The views of a scene show one set of named points, each view turned or mirrored, shifted and resized as a whole, with a little noise and some points left out.

Scene 1
View 1
(128): [-31  -4 -28   1  12  30   8 -11 -14 -27 -18  -9  45  13 -12  -2  -8  18
  -2 -12   2]
(145): [-32   3 -37   5  14  23  11 -29  -3 -25  -2 -17  34 -17   5 -11  -9  17
 -11 -17 -28]
(136): [-12   5 -33   0   2  31   1  -4   8 -29 -11  -9  43  11  -9   1   5  30
  -7  -7 -21]
(114): [ -7   7 -37   1   8  23  -6 -21  18 -21  10 -16  33 -10   0 -13   5  18
 -13  -3 -43]
(224): [-19  -2 -28  -3   8  31   1  -5  -6 -26 -16  -8  46  17 -17  -1   0  20
  -3  -5  -4]
(95): [-52 -29 -18 -10  39  30   8 -26 -52 -14 -18 -10  46  19 -24 -16 -30 -15
  10  -7  39]
(226): [  7 -15 -16 -21  14  38 -29  10  -2 -12  -3   0  56  47 -43  -8   7  -1
   8  25  16]
(121): [-23 -17 -22 -12  27  29  -6 -18 -19 -11   0 -11  44  15 -23 -18 -12 -10
   3   5   8]
(250): [-35   1 -35   5  15  25  13 -24  -7 -26  -7 -16  37 -10   2  -6 -10  18
  -9 -17 -21]
(84): [-27  -4 -35  -2  20  23   3 -33  -5 -18   5 -18  33 -16   1 -18 -11   5
  -9  -9 -26]
(231): [-43   6 -32  12   1  31  27  -4 -15 -44 -39  -7  46  12  -3  13  -5  46
  -6 -30  -1]
(39): [-25 -20 -29 -12  40  21 -12 -44 -16   1  24 -21  32 -13 -10 -36 -21 -28
  -4   8 -13]
(235): [-38   4 -33  11   3  31  23  -6 -12 -41 -34  -9  45   8  -3  10  -5  43
  -7 -28  -4]
(223): [-21 -20 -19 -15  26  32 -11 -10 -24 -12  -8  -6  50  30 -31 -14 -10  -9
   7  11  23]
(156): [-30  -7 -26  -1  15  30   7 -12 -15 -25 -17  -9  44  13 -15  -4  -9  16
  -1  -9   3]
(161): [ 10  16 -38   1  -7  28 -11  -5  36 -28   6 -11  39   0  -4  -1  17  36
 -16  -1 -51]
View 2
(223): [-24   2  -9   2  18  22  14  10  10   0   9  -4   8   2  -2  -5  14 -21
 -15 -17  19]
(224): [-11   0  -3  17  24  16   1  -8  -8 -11  16  -8   6 -14   2 -15  -6 -29
 -13 -12   6]
(136): [ -3   2   2  29  28  16  -1  -9 -19 -17  18 -13   5 -15   6 -18 -12 -29
 -11 -12  -1]
(39): [-13  17  -9  25  23  -7  18  -2  -5   0  11  -6  -2  28  31 -12  25 -10
 -15 -43  18]
(145): [ -4   7  -4  29  27  -8  -2 -28 -18 -11  20  -8  -2  -2  22 -24  -5 -27
 -16 -30   7]
(114): [  2  12   2  44  30   6   4  -7 -32 -16  18 -15   2  -1  24 -19  -5 -22
  -8 -26  -2]
(235): [ -8  -7  -3  11  26   5 -13 -34  -7 -16  21  -5   3 -27  -1 -27 -20 -39
 -18 -11   5]
(156): [-14  -2  -6  10  23  10   2 -13  -1  -8  16  -4   4  -9   3 -17  -1 -28
 -16 -17  11]
(95): [-31  -3 -16 -16  13   4   8 -12  28   6  10   6   2   7   1 -11  19 -23
 -22 -27  31]
(226): [-20   0  -2  11  21  45  15  30   0  -7   8  -9  13  -8 -10   1   5 -22
  -8  -2   8]
(121): [-19   5  -6  10  21  12  12   4   4  -2  11  -4   5   7   8 -10  14 -19
 -15 -23  16]
(161): [  8  10   8  54  35  19   1   0 -43 -23  20 -21   6 -15  17 -19 -16 -25
  -4 -14 -13]
(84): [ -5  10  -4  30  26  -6   4 -18 -17  -9  18  -9   0   6  25 -20   3 -21
 -14 -33   9]
(250): [ -5   5  -4  24  26  -4  -3 -28 -13 -12  19  -7   1  -5  17 -24  -5 -28
 -16 -27   8]
(128): [-13  -2  -5  12  23   9  -2 -16  -2 -10  17  -5   4 -11   3 -19  -4 -30
 -16 -15  10]
(231): [ -9  -9  -4   8  25   5 -14 -37  -5 -16  22  -4   4 -31  -4 -28 -22 -40
 -17  -8   6]
View 3
(161): [  7 -22  23  39  -8 -16 -36  -5  24 -16  13 -35 -38 -14   0   8 -14 -11
 -14 -29  -2]
(156): [  4  -2   0  15  22  14 -35  -3  13 -24  24 -19 -25 -14   7   2  24  10
  21   4  17]
(226): [-26  12 -21  16  15  -3 -12   2  -2 -33  -3 -11   6 -10 -24  -6  16   1
   0   3  12]
(145): [ 20 -19  15  27  10   9 -45  -7  19 -12  35 -21 -52 -16  25  14  27   9
  16  -6  10]
(223): [-15   9 -22  12  21   7 -17  -1  -3 -26  12  -4 -11 -11  -3   4  42  12
  14  15  18]
(95): [ -4  10 -25   3  36  26 -27  -2  -4 -25  27   3 -18 -13  13   4  67  26
  37  30  26]
(39): [ -1 -12 -11  34   3  -9 -24  -4   0  -3  21  11 -50  -6  27  33  68  14
   3  11   9]
(224): [  1  -4   2  17  18   9 -34  -3  12 -26  20 -23 -21 -15   0  -2  12   5
  15  -2  14]
(114): [ 10 -22  17  38  -4 -11 -37  -7  20 -10  20 -23 -47 -13  14  17  12  -2
  -6 -17   2]
(136): [  7 -10  11  23  12   4 -37  -4  19 -24  20 -32 -28 -15   1   0   1  -1
   6 -13   8]
(128): [  7  -5   3  14  22  17 -37  -4  12 -27  26 -23 -26 -16   7   0  20  10
  22   1  16]
(250): [ 17 -16  12  23  14  11 -43  -7  19 -16  35 -22 -46 -16  21  11  24   9
  17  -3  13]
(231): [ 21  -7  17   7  32  31 -52  -5  25 -34  38 -41 -25 -21   8 -11   0   9
  35  -4  20]
View 4
(145): [ 18  31   5   3  26  19  11  32 -45 -22 -35 -22   7 -16   3  -9   8   8
  -7 -35 -12]
(250): [ 14  29   6   5  27  17   8  28 -39 -23 -36 -19   7 -12   5  -8  10   6
  -8 -30 -17]
(95): [ -6  14  28  34  -3  39  15 -15 -17 -25 -66   0  -7 -11  18 -10  25  -6
 -13  -9 -27]
(114): [ 17  24 -10  -5  20  11  21  48 -30  -5 -20 -31   9 -18  10 -10   0  14
  -8 -40  -2]
(223): [-10   8  10  22  -6  27  23   5   6  -5 -45 -11  -2 -10  26 -10  15   0
 -14 -11 -19]
(231): [  1  36   9  -3  45   3 -17  20 -18 -35 -33 -12  18  -1   1  -3  17   3
  -8 -10 -40]
(156): [  0  22   8  10  17  17   7  16 -14 -19 -40 -15   7  -9  13  -8  15   4
 -10 -15 -23]
(84): [ 17  25   5   9  16  23  20  30 -43 -15 -38 -23   3 -18   9 -10   7   9
  -8 -37  -6]
(235): [  3  35   7  -2  43   4 -14  21 -21 -32 -33 -13  17  -2   2  -3  14   4
  -8 -13 -35]
(121): [  0  14  11  21   0  30  22  10 -17 -11 -47 -14  -3 -14  20 -12  14   2
 -12 -21 -14]
(136): [  5  25  -6  -5  27   5   5  37 -11 -11 -22 -26  14  -8  11  -7   5  10
 -10 -22 -19]
(224): [ -2  20   2   4  19  11   7  24  -6 -13 -31 -18  11  -7  15  -7  10   5
 -11 -16 -23]
(128): [  0  24   7   8  22  14   4  18 -14 -20 -37 -16   9  -8  12  -7  14   4
  -9 -16 -27]
(161): [ 12  25 -21 -16  29  -4  14  61 -15   2  -7 -39  17 -12  11  -9  -7  19
  -8 -36  -5]
(39): [ 15  13  10  26 -11  43  42  18 -42  -4 -49 -21 -10 -26  19 -16   8   5
 -12 -41   6]

Which points are out of place in each view (at most two, in the order of its rows)? Write - if all are in place.
view 1 => (226)
view 2 => -
view 3 => -
view 4 => (121)
